Points on a hilly landscape, in no order, each with its height.
A climber steps from a point to the highest of its 3 nearest points, and stops where none of them is higher. Distance is the straight distance between rows; heights are no part of it.
geg height 363: [155 144 119 136 113 117 172 110  92 137  94 127  92  97 120 135 129 118
 146 133 133 129 136 135 115 113 157 149 163 120 108 189 125 120 137 178
 126 132  77 122 116 116 113 118 123 117 118 139 124 131 133 125 100 164
  83  93 100 154 134 128 145 151 165 157]
bav height 327: [ 59 108  84 167 118 160 118 142 113 122 146  81 120 132 104 180 163 121
  73 126 134 132 120 123 142 109  88  98 122 131 147 212 120 181  63 140
 104 107 129  91 139  85 160 139 116 123 122 119 157 139  93 135 114 161
 136 181 191 144 159 140 175 103 151  88]
Mokor height 504: [123 105 148 128 145 119 124 104 154 155 114 170 117 103 158  89 148 145
 118 174 118 120 126 103 145 127 102  86 129 116 148  56 166 136 155 113
 141  98 121 112 145 147  99 119 125 156 137 120 132 135 140 170 182 105
 148 131 120 127 116 140 127 155  90 167]
Nepon height 265: [117  99 136 130 118 103 151 114  96 132 109 118 113 102 111 144 157 100
 126 138 133 126 136 133 157 114 127 137 146 122 142 168 145 158 107 157
 136 112  96  89 161 115 133 116  91 152 134 109 123 160 140 138 101 170
 112 113 150 158 141 142 138 128 169 108]
suze height 148: [104  90 163 105 128  79 140 108 116 155 109 111 126 107 112 148 156  81
 118 121 143 130 149 142 187 122 125 151 155 109 164 132 158 151  96 144
 162 117  95  67 192 119 132 114  96 182 149  97 111 174 145 134 105 160
 139 109 172 133 152 137 123 121 162  97]
zase height 453: [132 140 113 102 143 136  74 198 176  93 150 141 179 196 119 114  82 121
 134  75 150 132 108 128 141 143 171 158 104 128 123  50 122  97 121 105
 164 141 206 158 127 185 170 130 157 124 101 113 124 100 116  61 111  69
 206 159 147  58 129 102 104  95  98  84]
Bisib height 331: [114 128 127  93 142 125 144 151  95  94 140  65 115 138  89 163  91  85
 134  70 151 145 156 158 129 112 147 199 133 147 112 193  96 109  90 128
 138 124 132 108 136 151 185 147 126 135 130 123  84 151 147  99  53 136
  97 139 175 132 156 111 123 101 168 109]
rozi height 776: [119 140 127 118 132 122  98 172 158  98 144 127 176 171 126 113  97 132
 133  89 155 128 110 107 126 133 155 134 106 104 130  77 128 123 123  96
 135 126 164 134 140 175 138 120 131 135  98 117 122 106 110  88 123  90
 168 171 139  89 123 118 121 107 123  89]
gusi height 381: [139 150 101 165 114 146 181  90 104 136  88 189  89  72 165 104 183 145
 116 180 120  95 132 114 121 125 119  88 159 130 139 154 153 134 152 185
 107 135  70  83 119 103  88 109 132 109 125 149 149  93 125 179 111 182
  84 108  88 170 121 129 152 128 123 188]
vatul height 68: [114 112 142 101 123 100 141 135 102 120 136  95 148 127 104 148 134  86
 131  99 158 141 144 134 152 118 129 162 138 117 137 150 127 145  94 136
 147 111 114 100 167 146 157 115 104 162 130 109 103 161 139 113  83 147
 120 132 167 134 149 129 127 112 177  92]
munil height 119: [ 99 107 141 119 123 109 104 136 158 140 133 144 159 135 143 115 149 130
 123 124 150 127 116  92 146 133 125 114 117  91 149  72 157 159 126  94
 121  97 129  97 173 156 129 115 117 159 128 103 132 127 109 124 151 104
 164 163 147 112 122 137 140 134 129 104]
vesos height 535: [124 145 114 119 133 129  99 174 140  71 139 106 177 173 102 131  84 117
 136  67 151 129 115 130 112 140 169 173 124 108 134 119 104 120 111 122
 127 134 152 128 113 166 139 106 127 127  96 130 108  89 127  59  82 116
 151 158 133  96 128 116 118  97 138  85]
lebi height 548: [129 142 134 165 146 150 163  91 139 129 101 188 101  87 189  92 161 164
 109 202 116  90 137 111 126 118  85  62 129 133 155  82 146 121 164 135
 122 122 106 117 108 116  90 110 140 129 127 157 149 105 145 202 158 149
 111 124  98 167 108 125 132 142  79 204]
notu height 605: [126 139 117 138 121 123 120 150 136 106 132 121 159 148 118 117 117 147
 137 108 137 123 106 107 108 137 148 125 107 106 132 115 127 145 131 106
  92 120 137 126 122 147 114 112 115 127 106 126 128 103 122 107 127 125
 127 158 115 128 116 131 133 122 138 103]
Tama height 606: [144 128 135  95 142 110 107 154 139 119 133 144 174 157  96 112  76 103
 143 107 174 140 113 121 128 103 164 155 120 111 110  67 119 100 139 103
 149 122 129 144 153 172 139 108 142 133 109 113 110 132 132  79 138  86
 166 130 125  96 129 118 100 114 147 111]
vukan height 521: [149 143 123 110 145 123 107 153 133  95 129 121 169 161  87 115  72 119
 145  98 147 137 108 140  98 116 177 173 127 110 111 107 102  99 136 106
 119 139 128 148 116 152 121 105 139 114 101 134 114 103 138  69 123 105
 144 124 115 111 124 114 113 108 148 103]
gib height 297: [103  93 151  82 166 100 143 129  79 168  75  74  74  94 107 163 126  71
 109 107 144 112 145 174 189  79 138 173 155 131 165 180 167 106 106 106
 158 124 114  57 171  91 172 187 101 168 154 117  88 202 161 174  89 169
 135 113 198 151 161  94 116 129 180 127]
vom height 645: [145 145 121 152 130 132 140 127 134 118 125 139 125 123 145 101 140 164
 139 146 116 114 111 105 103 130 137 100 107 110 132 109 130 144 149 118
  85 113 134 132 107 128  91 123 115 113 111 138 138  98 135 146 155 129
 106 143  97 153 104 130 134 142 119 142]
defug height 542: [141 129 145 103 131  96 134 137 115 119 119 116 164 130  93 127  90  95
 148 108 179 139 126 128 129  97 165 169 139  96 120 114 116 115 128 127
 138 113 100 132 149 158 122  98 131 138 113 116 104 145 132  87 113 119
 134 114 130 120 138 120 120 124 164 112]
taf height 494: [134 128 138 138 125 104 162 104 105 140  83 164 108  92 138 116 149 113
 122 163 148 110 127 120 146 111 135 124 164 106 140 130 158 136 144 162
 139 116  70  94 137 121  90 103 116 152 122 123 135 132 136 151 126 161
 110  97 107 154 129 130 145 141 141 162]
Gad height 137: [106  92 114 158 133 113 138  87  96 147  98 134  59  82 113 158 186  96
  73 183 106 102 146 147 179 112 105  97 146 120 186 191 152 158  98 185
 128 125 112  57 166  62 121 135  85 138 145 116 161 159 139 175 131 183
 119 101 163 153 145 143 144 117 146 106]
kalu height 241: [ 41 113 122 144 123 138 114 158 138 140 144  80 130 145 121 191 161  98
  43 120 155 143 136 131 184  96  57 110 143 116 170 172 124 187  33 118
 150 124 142  65 154  63 172 151 119 149 133 113 153 140 100 124 116 164
 177 187 214 109 177 116 158  81 141  86]
bufe height 298: [110 107 136  82 159 117 148 140  74 144  96  60  85 106  99 162 117  73
 126  98 153 134 149 169 155  82 144 187 141 144 135 198 142 109 102 108
 143 110 119  80 148 119 186 180 121 150 141 119  79 191 150 155  76 152
 112 127 188 151 161  94 125 127 186 133]
seru height 497: [137 120 133 130 134 108 136 135 130 125 116 143 146 122 123 100 127 128
 143 137 143 126 114 107 124 112 141 119 126 101 130  97 138 139 146 115
 117 105 112 124 146 145 102 105 117 139 111 119 121 125 135 130 154 122
 128 134 112 135 119 133 131 139 139 136]
boro height 482: [175 150 154 141 140 140 144 114 134 138 138 154 131 122 158  93 108 153
 152 164  97 127 137 130 108 140 104  91 113 155 104  72 111 102 179 121
 149 151 146 196  85 124  98 128 151 124 137 157 123 118 149 147 165 117
 115  98  74 137  98 132  88 142  71 185]
rem height 428: [180 156 166 128 130 132 130 104 144 153 136 155 158 121 162  90 102 139
 160 160 103 129 144 129 116 148  99  97 108 151  97  55 106 102 183 130
 165 163 148 214  83 128  98 125 160 131 155 149 116 127 143 134 156 111
 116  70  70 135  96 139  76 136  54 188]
ven height 20: [ 76  91 141 132 103 102 109 120 139 156 125 139 148 124 123 149 171 114
 101 133 133 128 125 104 170 145 100 113 129  93 167 113 155 191 101 129
 128 108 113  60 175 112 130 114  96 163 149 107 143 137 106 132 139 159
 152 151 157 123 136 145 147 115 140  86]
Pum height 588: [168 159 111 152 134 146 136 129 138 116 130 129 122 132 135 107 125 161
 149 130  84 117 103 126  78 138 155 127 126 119 116 135 112 117 155 125
  76 143 131 142  80 118  83 118 133  85 104 156 132  75 144 127 139 130
  95 126  81 139 102 127 132 144 131 141]
zoke height 517: [154 137 146 122 142 125 157 125 124 143 110 177 120 110 131 100  98 127
 140 169 155 125 128 123 117 103 123 115 158 137 109  79 132  97 184 131
 160 127  90 160 118 133  91 125 139 133 131 143 125 139 134 149 168 128
 124 102  77 117 119 114 104 147 114 197]
zotat height 528: [160 159 144 150 144 150 167 109 130 135 121 182 108 102 164  90 124 149
 130 177 127 103 141 117 111 113  96  80 145 151 121  82 131  98 182 129
 154 142 107 165  98 128  95 120 150 128 133 165 136 118 146 176 163 139
 110 112  76 143 105 120 105 143  88 217]
sazop height 292: [138 156 131 148 132 148 102 143 147  97 147 111 148 165 151 113 112 182
 139 125 101 114 108 124  99 153 136 102  77 137 125  99 122 122 141  79
  85 133 178 173  93 131  97 129 137 107 108 134 138 100 126 128 154  94
 129 148 111 124 101 131 121 128  94 115]
tis height 536: [143 130 145 135 141 122 131 122 142 134 130 155 128 120 153  88 126 157
 141 166 114 121 121 111 121 123 114  88 106 126 125  72 139 123 161 107
 128 111 140 151 128 141 103 124 127 135 128 129 128 125 143 158 175 106
 128 135 104 133 104 135 112 146  96 165]
bobet height 380: [158 150 152 142 136 140 122 126 141 120 146 133 139 141 157  93 116 173
 153 155  88 122 127 131 114 149 109  89  85 151 108  76 112 114 160 100
 120 135 175 193  92 130  98 123 144 119 132 135 127 116 149 137 173  97
 119 121  97 131  95 139  99 139  74 149]
fuza height 301: [170 157 151 161 134 168 117 123 136 111 151 119 135 147 171 107 131 188
 156 152  56 121 123 154  98 169 112  93 103 167 109 100  91 112 156 105
  98 160 177 208  53 105  91 121 159  96 131 157 135  98 156 137 171  99
 104 103  96 140  90 144  97 130  63 143]
Sefo height 575: [156 132 131  91 155 148  64 150 144 104 134 149 182 185  87 112  64 127
 140 115 100 142  94 170  93 148 155 182 110 158  89  76  91  94 152  74
 132 172 165 192  90 135 113 115 160  92 109 152 117 110 140  77 134  85
 154  95  88  98 112 103  90 104 119 114]
rero height 442: [134 128 136  92 133 118  86 158 166 122 164 161 168 173 135 103  99 122
 130  99 150 134 116 108 139 142 138 134  98 133 111  27 142 107 136  90
 156 140 183 153 157 194 167 146 154 144 120  92 120 139 117  79 139  52
 182 154 149  82 117 133  97 125  97  98]
sazer height 516: [188 162 125 139 137 157 151 121 129 135 119 158 106 116 121 112  98 126
 139 135 128 119 110 150  72 116 163 143 179 129 105 134  89  84 181 128
 120 165  94 168  74  96  81 127 162  75 121 175 142  99 135 130 160 136
 107  90  55 117 109 101 108 147 125 196]
kef height 539: [172 152 147 112 119 150 151 114 120 144 128 188 127 115 122 118  71 118
 130 152 178 117 122 151  91 134 135 135 171 156 109 100  95  67 209 133
 168 161  99 193  83 106  89 139 154  92 154 181 142 135 114 148 163 142
 112  76  39 101 118  89  85 138 104 209]
ludu height 510: [148 144 159 163 130 147 144  90 139 137 140 152 125 111 200  92 143 180
 145 191  92 110 153 122 134 144  72  57  99 148 122  72 122 115 162 136
 141 129 149 187  91 128 114 113 150 140 154 137 139 118 145 174 173 113
 113 114 100 157  99 147 109 147  42 176]
fafe height 248: [145 126 100 135 123 140 143 117 108 118 126  79  77 103 109 152 130 139
 155 106  66 144 159 155  86 115 161 158 139 144  97 247 101  94 123 177
 107 136 102 125 118 116 146 131 123  91 128 157 124  98 138 115 101 154
  82 109 124 145 141 138 162 134 179 122]
sulog height 153: [110  94 119 137 140 120 142 107  90 139 103  92  71  90 107 156 172  98
  99 145 115 120 142 158 162  96 121 134 141 132 160 215 145 142  94 151
 134 109 115  79 165  88 157 150  87 141 132 115 133 169 144 169 106 168
 107 112 182 168 149 129 149 127 176 106]
Zogat height 577: [ 96 136 125 126 116 131  94 181 207 116 170 130 149 207 181 134 138 144
 116  83 165 135 122  86 178 160  99 122 110 115 129  33 155 136  95  90
 146 141 205 165 123 170 182 171 167 140 135  79 156 155  71 100 138  36
 220 172 169  70 128 125 142 145  50  92]
lefef height 379: [162 158 101 153 103 144 175  96 104 139  98 157  81  87 146 119 159 140
 143 145 107 119 140 136  95 123 150 119 162 134 113 201 131 116 144 190
 111 147  69 110 113 106 106 121 136  90 123 153 145  91 122 147 104 174
  74  98  83 155 125 135 157 144 152 179]
lemef height 693: [ 78 137 121 142 105 125  90 167 190 119 140 117 171 183 167 140 134 155
 117  93 162 132 115  83 153 145 115 107  97  95 143  77 146 174  97  89
 111 124 159 127 129 148 149 145 139 142 124 110 148 124  70 123 124  96
 192 193 141  95 130 127 160 116  89  97]
fepek height 100: [ 65  84 134 139 110 116 120 124 122 149 135 115 124 125 102 169 171 102
  77 136 129 131 131 127 178 123  83 106 133 111 171 160 140 187  74 137
 131 116 121  64 181  84 146 123  90 160 151 110 151 154 111 137 132 173
 150 153 184 131 155 141 145 103 153  74]
fote height 318: [ 99 125 131  90 137 120 134 171 112  81 155  72 137 153 106 156 107  74
 128  56 173 150 154 151 155 126 121 187 139 134 129 160  96 130  70 131
 169 113 155  97 148 159 200 143 117 158 127 107  90 142 139  93  42 140
 132 163 190  95 172 100 117  83 156 105]
sakef height 499: [123 117 112 152 108 120 150 114 106 132 114 143 115 105 122 127 166 132
 128 147 118 123 121 112 133 132 123 113 134 115 137 161 143 168 123 165
 102 107 105  95 134 113 112 107 100 127 128 123 138 127 129 146 120 166
  97 132 118 159 126 142 152 135 150 124]
semam height 597: [172 151 131 129 151 136 121 135 136 113 132 139 135 145 119  97  93 151
 149 135  99 125 107 136  89 127 148 128 116 138 105  97 109 105 168  98
 106 149 146 175  90 123  91 122 142  96 110 152 127 102 153 119 165 111
 119 115  88 123  99 120 104 137 112 145]
zud height 608: [106 116 103 131 122 140 138 132 101  99 150  78 111 123  97 159 129 118
 122  90 120 140 142 139 118 122 129 153 125 148 126 213 107 132  95 142
 119 116 128 109 136 135 169 135 103 129 122 128 118 131 134 114  83 146
 101 156 168 145 148 134 142 110 173  91]
letak height 392: [125 123 146 116 136 120 103 131 157 138 157 148 150 149 155  96 126 155
 135 136 125 132 124 101 132 140 112  98  90 129 124  49 150 123 147  83
 133 114 166 154 155 169 131 140 138 150 137  98 125 139 120 133 169  69
 156 153 137 106 110 143 110 141  92 119]
Doviv height 572: [173 142 129 125 165 176  81 135 142 110 144 132 137 157 124 117 121 151
 141 127  46 133  85 176  55 153 144 160 151 158  91 111  80  96 160  87
  89 183 146 190  50 101  86 121 174  64 105 176 118  84 146 113 151 104
 121  80  68 124  91 109 108 133 115 140]
kesid height 332: [134 124  83 155 108 149 154 105 101 131 113 116  66  85 126 143 172 139
 139 139  74 139 150 145 102 115 138 115 126 141 114 249 119 126 116 195
 101 120 102 109 129 103 136 124 110  88 118 148 151 107 129 143 111 168
  82 118 126 155 136 141 177 138 170 134]
telak height 567: [138 158  86 172 108 164 131 121 143 125 136 121 117 132 151 138 163 192
 134 135  69 109 111 111  84 159 133  94  96 122 128 157 129 155 133 135
  44 124 133 130  71 106  98 128 122  69 124 153 143  71 116 146 134 143
  92 152  81 156 110 142 163 140 117 133]
tiva height 346: [ 81 111  61 173 120 176 124 126 119 121 142  80  93 106 110 172 167 141
  98 122  93 135 135 127 110 111 113  97 105 139 139 252 119 156  84 159
  80  97 118 102 124  96 146 138 120  90 123 137 162 110  97 140 119 156
 112 163 168 147 148 148 193 117 160  99]
vemol height 543: [150 135 135 123 142 123 122 142 138 117 137 140 147 147 122  94 100 148
 144 136 122 126 113 118 110 125 141 117 101 124 113  79 128 115 153  94
 115 125 147 160 129 146 104 122 131 125 111 128 116 119 136 123 167  99
 133 137 107 118 107 127 105 134 116 135]
Kifep height 579: [141 151 104 170 123 154 151 102 132 131 115 161 105 102 178 111 170 173
 122 174 104  95 117 103 112 137 113  77 113 112 146 121 137 153 143 143
  74 113 122 116  99 106  92 119 123  98 126 146 150  92 131 177 143 154
  90 134  87 170 108 132 153 144  97 176]
bavo height 386: [135 139  93 162  99 141 172  81  80 137  89 171  56  69 151 124 194 134
 117 175 103 114 156 144 124 121 122  93 155 152 129 225 149 123 132 208
 125 143  62  84 143  88 118 124 133  98 124 151 160 110 121 178  96 182
  78  91 113 163 134 135 162 127 150 171]
sanu height 175: [ 74 112 142 108 105 104 113 155 154 129 146 118 170 147 133 151 156 100
 108  87 171 148 130  97 170 143 112 134 141  95 155 109 135 178  85 127
 155 118 133  77 174 148 170 119 107 173 130 105 126 131 104 102  97 137
 166 172 180  96 152 121 136 102 145  71]
lis height 219: [106  91 150 109 136  96 104 106 167 171 119 162 141 114 128 115 162 109
 108 131 140 126 117  96 165 142 124 119 148  91 172  55 181 147 129 101
 146 105 105  64 184 151 125 114 115 169 144  97 136 139 130 130 180 101
 175 135 168 105 127 144 126 157 110 116]
vigun height 511: [131 146 128 122 132 136  74 171 171  91 159 124 170 194 145 110  89 158
 132  99 127 126 116 131 127 159 145 127  78 142 120  69 127 106 129  82
 132 150 204 173 118 167 132 142 157 126 112 117 131 113 112 100 137  65
 175 155 130  81 112 124 115 107  83  93]
Nuz height 760: [100 141 120 151 110 128 101 153 160 109 138 117 158 164 151 130 133 170
 129 113 139 120 111  92 123 146 124  98  85 108 145  96 141 165 116  86
  88 112 157 131 119 137 119 133 124 133 121 119 145 114  90 136 138 109
 153 182 124 125 114 134 151 123 102 106]
maru height 549: [165 121 140  71 130 105 116 132 134 160 129 172 164 139  89 106  56 106
 151 143 172 145 112 128 124 117 152 159 123 147  90  52 123  90 179 120
 164 140 125 185 131 147 120 130 138 119 147 131 109 156 128 102 162  87
 156  81  80  87 128 111  86 135 120 155]
gef height 123: [ 85  80 147 125 124  92 135  95 123 168 117 109  87 100  98 171 167  83
  71 141 123 107 158 153 196 115  89 121 145 105 198 155 152 157  76 139
 149 126 128  46 201  74 146 140  73 169 164 105 147 169 151 148 139 178
 153 112 200 129 155 134 126 108 155  83]
ropun height 589: [180 136 136 106 142 141 109 132 135 130 126 161 147 145  95 111  68 121
 149 134 124 144 101 162  83 131 154 164 150 151  92  89  84  89 181 107
 136 171 136 200  72  99  90 127 149  78 127 173 129 123 137 110 164 112
 127  72  58 107 115  96  83 131 118 164]
ritat height 487: [122 140 125 108 126 112 108 173 143  90 142 117 183 163 108 129  97 101
 139  73 178 136 124 117 132 125 162 161 128  93 131  94 110 128 107 123
 148 122 143 122 149 176 155 105 132 146 103 113 107 108 122  64  85 111
 160 159 156  95 140 107 119  97 146  85]
Tudud height 573: [180 138 150  83 125 121 118 119 142 154 128 172 164 130 107 108  59 107
 153 147 157 144 116 141 108 138 137 149 129 156  94  59 103  93 192 121
 168 159 133 209  92 121  96 137 144 105 156 159 122 147 131 116 160 111
 137  62  53  96 118 103  77 134  93 181]
sili height 294: [129 120 115 106 153 137 149 116  82 137  95  62  56  88 110 164 131 107
 138 113 109 139 166 169 121  83 163 171 138 147 117 245 130  91 112 141
 132 117 106 100 138 110 174 180 125 116 132 148 103 156 144 155  85 147
  95 109 162 167 155 109 158 149 186 150]
simo height 383: [155 139 164 128 128 123 116 105 146 147 154 138 151 127 174  89 123 166
 157 165  97 132 146 114 132 158  89  85  82 149 110  54 128 120 158 122
 147 133 172 198 111 154 114 122 149 147 158 110 117 131 142 131 165  83
 128 107 111 129  97 161  97 144  50 148]
mase height 284: [144 153 151 173 110 168 101 123 141 100 167  95 151 166 185 115 122 209
 159 156  78 120 130 148 113 188  99  89  80 174 116 103 102 121 134  95
  89 154 190 221  54 115  92 118 162 104 148 124 152 101 131 138 169  74
 120 111 116 128  98 159 108 117  43 111]
Mil height 472: [151 143 110 116 138 130 119 132 122 105 133  91 139 136  87 146  90 121
 148  90 104 139 120 147  76 134 182 199 156 121  98 183  86  98 130 138
 101 158  99 137  93 123 123 111 142  95 115 145 108  80 136  68  91 135
 101 101 105 130 125 124 137 122 164  96]
zon height 391: [154 138 117 129 121 120 153 121 101 120 118  98 121 116  96 141 111 116
 151 107 119 137 132 134 102 121 170 173 152 121 103 193 108 115 129 158
 110 137  94 129 115 128 125 115 124 109 121 139 110 122 138  95  92 147
  86 107 112 154 131 136 138 139 166 124]
lirif height 326: [ 85 122 102 143 110 138 128 160 120  88 159  89 144 155 105 159 120 124
 116  72 144 139 129 120 127 141 124 148 130 138 131 179 102 157  88 143
 124 122 147 106 128 141 173 124 106 141 118 128 126 120 115  96  75 148
 124 186 165 113 151 130 145  98 148  78]
sodi height 660: [105 125 108 152 102 134 129 137 125 115 132 125 142 137 117 138 149 153
 131 120 120 123 112 101 117 149 126 112 104 116 132 149 131 174 113 135
  85 110 130 111 121 125 122 119 104 123 122 127 135 115 104 128 119 149
 111 172 121 146 123 142 152 121 140  97]
Som height 324: [139 130 133 121 127 115 161  95  66 152  73 119  56  84 133 166 147 106
 123 145 124 125 154 163 149 103 147 143 168 145 125 223 152 106 127 179
 160 132  76 107 140 100 140 155 121 129 129 139 117 176 132 167  84 172
  90  86 134 172 152 118 147 151 171 158]
penu height 359: [143 144 114 143 106 135 166  80  73 146  76 145  45  70 149 149 169 128
 123 157 114 115 161 165 126 107 137 117 165 151 118 245 150  97 127 202
 149 143  57  99 139  91 132 147 140 108 123 150 148 134 121 179  85 180
  83  77 123 167 146 122 161 137 165 177]
sive height 151: [133 117 165  99 127  86 153 115  87 150  86 113 118 100 116 157 111  82
 136 128 173 130 142 144 162 100 149 165 166 109 130 153 144 119 124 152
 160 111  74 112 147 129 119 122 120 162 130 115 102 189 135 125  89 157
 112  80 132 150 155 120 127 144 165 134]
suned height 498: [147 146 108 123 149 143  96 150 134  85 131 113 159 161  98 123  87 139
 140  95 104 125  99 141  77 144 172 178 131 120 112 129 100 105 138 106
  93 152 133 149  88 135 103 111 145  95  92 152 118  74 136  73 118 111
 132 125  98 120 106 113 120 113 140  95]
debo height 483: [153 105 142  49 129 100 101 131 137 170 143 183 173 142  78 123  65  78
 136 125 203 142 106 111 145 114 160 176 135 134  95  24 138  79 157 124
 175 126 113 163 161 177 159 129 148 134 147 100 103 179 126  78 145  66
 185  93 119  81 144 121  83 136 136 134]
Dalef height 553: [136 120 150 137 145 132 139  96 146 147 126 173 118 101 180  88 139 161
 130 187 103 117 143 110 138 131  85  71 117 138 140  59 150 122 169 125
 149 112 134 154 122 141 106 123 139 153 142 131 131 133 145 175 176 109
 132 123 107 139 107 142 114 154  70 189]
zap height 63: [ 81  90 146 120 120 109 129 130 124 134 138 102 134 122 109 162 163  89
  97 110 146 139 140 131 180 123  95 135 138 118 160 152 138 171  77 128
 151 116 120  69 183 116 163 119  89 174 145 106 128 158 130 131 105 163
 143 151 189 128 157 130 126 106 163  79]
koder height 715: [127 108 142  92 139 104 107 140 146 147 140 161 162 136 116 105 116 100
 133 124 162 134 118 102 137 111 143 138 133 109 120  44 154 114 140  96
 153 114 121 122 180 183 149 120 137 157 121  95 108 147 126 100 160  76
 177 136 146  94 126 133 104 140 136 111]
buk height 267: [ 62 108 118 124 121 134 125 167 127 105 159  85 139 151 120 169 148 101
  91  83 166 157 135 124 161 123  87 135 141 128 150 167 107 175  61 130
 153 117 151  89 150 122 184 134 104 159 123 113 132 138 116 119  86 151
 149 188 191 100 169 115 141  91 150  86]
nivup height 308: [127 118 111 119 136 134 151 120  90 119 123  69  83 107 101 161 129 109
 136 106 114 141 156 156 117 103 149 166 138 147 115 228 114 111 103 145
 124 120 114 109 137 128 170 148 113 118 125 134 109 146 145 128  85 146
  91 126 165 157 147 130 145 136 184 116]
pebib height 650: [112 137 141 133 121 128  95 138 166 118 157 125 151 165 169 109 128 175
 136 131 130 125 121 105 136 150 104  86  71 129 130  66 142 131 129  71
 113 120 180 161 132 158 125 145 149 135 138 101 148 132 102 141 165  69
 163 163 137 110 111 148 127 135  79 112]
fuvi height 313: [142 110 162 111 136 114 120  91 157 171 147 166 141 113 165  85 131 140
 137 164 111 133 138  99 146 159  82  99 115 145 119  33 163 122 160 119
 163 122 150 159 138 171 125 131 147 162 161  99 104 154 134 137 171  75
 143 116 123 127 100 163  95 170  56 158]
zuse height 316: [ 62 111  98 143 142 157 125 147 120 119 143  54 111 120 118 175 160  98
  64 102 153 135 134 137 143 102  90 130 128 130 160 224 110 160  48 114
 124 105 145  76 142  95 180 164 110 133 118 114 141 132 113 142  88 160
 132 172 212 133 171 122 174  98 161 100]
poze height 132: [ 90  90 141 111 145 108 136 119 108 149 122  80  95 107 109 167 158  83
  81 122 138 120 149 157 186 102  92 147 138 118 181 181 144 144  71 111
 144 117 136  54 191  87 172 159  86 163 149 106 130 168 151 159 112 173
 142 132 211 137 157 113 125 108 172  91]
pepa height 720: [ 75 130 100 161  92 138 108 156 149 112 139 118 166 171 130 155 140 158
 113 102 138 125 114  89 132 150 107 100  99 115 137 127 140 195  93 117
  86 121 141 114 113 118 142 132 122 137 125 126 144 123  75 127 115 139
 147 198 127 128 131 136 158 108 120  95]
gepof height 584: [126 150 142 146 111 140  89 139 164 101 171 106 161 180 171 112 113 189
 149 123 115 129 130 130 134 171 106  98  61 158 117  77 127 119 124  82
 118 148 204 198 110 148 117 141 158 130 145 102 145 124 110 125 152  56
 154 141 127 101 106 156 115 120  56  97]
kirod height 393: [147 140 101 149 109 134 153 124 116 122 123 125 121 112 115 128 139 142
 149 119 105 126 122 119  96 139 155 136 133 115 115 177 122 138 133 158
  89 126 108 119 112 128 110 113 114 100 113 139 130 101 132 115 113 152
  85 129 100 155 117 140 150 140 155 121]
luv height 681: [176 150 152 113 147 135 106 132 140 123 142 144 162 156 121  95  85 142
 155 140  90 137 117 149 101 150 131 131  95 162  90  68 100 105 165  89
 134 169 172 205  88 123  96 125 155 105 127 151 116 114 151 110 159  95
 125  90  84 115  98 124  83 125  87 144]
Doto height 369: [169 155 120 140 103 133 161 103 108 148 102 126  79  95 134 139 122 124
 155 117 107 136 145 159  77 121 176 156 170 125  92 221 103  83 145 190
 117 160  66 133  96 103 109 124 151  82 134 162 131  94 118 119 102 174
  80  84  71 138 133 128 153 148 162 171]
Duki height 512: [155 154 138 135 126 124 173 113 103 138  90 170 107  96 135 115 107 124
 133 155 175 114 125 129 110  97 145 125 181 114 120 130 129  96 168 149
 146 126  64 141 108 120  80 111 146 125 119 145 137 126 127 147 143 147
 106  94  80 132 123 114 128 151 138 193]
Gume height 430: [111 110  91 166 110 140 144 104 100 137 114 152  89  92 126 141 186 137
 108 170 100 120 126 118 134 131 113  94 125 129 149 189 142 176 115 184
  91 104 105  85 135  92 117 122 105 108 130 127 153 129 115 165 126 175
  94 130 122 161 129 147 162 130 147 120]
nepe height 306: [ 88 109 114 105 153 138 140 149 101 104 135  53 101 125 114 161 144  86
 100  82 158 137 148 157 141  98 117 170 132 140 149 212 117 130  68  99
 138 107 152  70 152 126 198 175 108 149 124 111 107 151 139 145  73 145
 120 159 213 130 165 100 142 101 172 111]
Fik height 303: [110  90 150 124 134  95 117 107 149 160 104 165 136 108 133 115 163 117
 113 151 138 122 123 103 158 134 124 110 145  89 166  75 166 156 131 120
 137 102 100  71 176 141 104 107 108 167 135 107 135 133 136 142 167 124
 154 128 146 123 133 140 137 146 124 127]
Refev height 364: [114 122  73 162 106 156 134 125 118 118 142 108 107 121 109 155 157 160
 132 114  78 132 130 118  94 143 134 113 115 143 115 215 118 152 117 171
  74 115 123 115 113 113 128 122 111  90 128 143 146  97 117 120 116 160
  94 159 124 145 133 150 168 123 156 102]
lolap height 406: [131 120 109 156 114 122 165  94  89 137  94 152  74  82 135 135 180 115
 111 170 115 113 138 136 147 120 124 116 159 137 140 199 151 142 127 194
 130 126  84  86 142  95 114 124 104 130 123 126 147 142 137 166 105 177
  89 101 126 167 134 139 149 134 157 143]
digav height 293: [122 102 160  91 137 112  98  95 163 167 160 179 141 135 151  96 140 124
 120 133 123 133 121  89 159 176  78 119 125 136 132  15 179 134 132  87
 156 125 152 130 156 186 155 148 146 168 162  78 114 173 125 112 177  50
 156 133 168 114 104 166  98 180  58 126]
molo height 518: [161 125 150  92 138 109 114 127 145 155 143 166 156 135 121  89  88 125
 155 147 129 139 124 114 126 129 124 124 105 146  95  43 141 106 172 108
 159 135 149 178 142 158 123 134 142 137 140 117 104 147 135 114 165  78
 150 110  99 103 109 134  85 137  97 149]
pive height 107: [ 67 127 116 125 102 119 113 191 169 113 146 109 176 178 140 154 133 110
 120  65 177 156 127  87 165 149 109 130 139 104 144 105 123 185  77 138
 151 121 163 106 130 149 184 122 120 157 118 115 127 118  84  91  82 129
 181 199 163  75 165 108 145  95 116  82]
livi height 508: [171 153 126 123 129 127 152 118 112 133 101 135 117 116 108 132  82 112
 144 124 158 130 108 147  88 110 182 171 178 107 108 156  93  85 160 148
 119 145  82 160  88 107  91 117 149  89 119 153 129 120 129 104 135 142
 103  77  75 126 128 104 126 153 153 161]

Where does a climber stop that starts at each point below?
taf -> Dalef
bobet -> vom
rem -> vom
fuza -> vom
molo -> luv
fafe -> koder
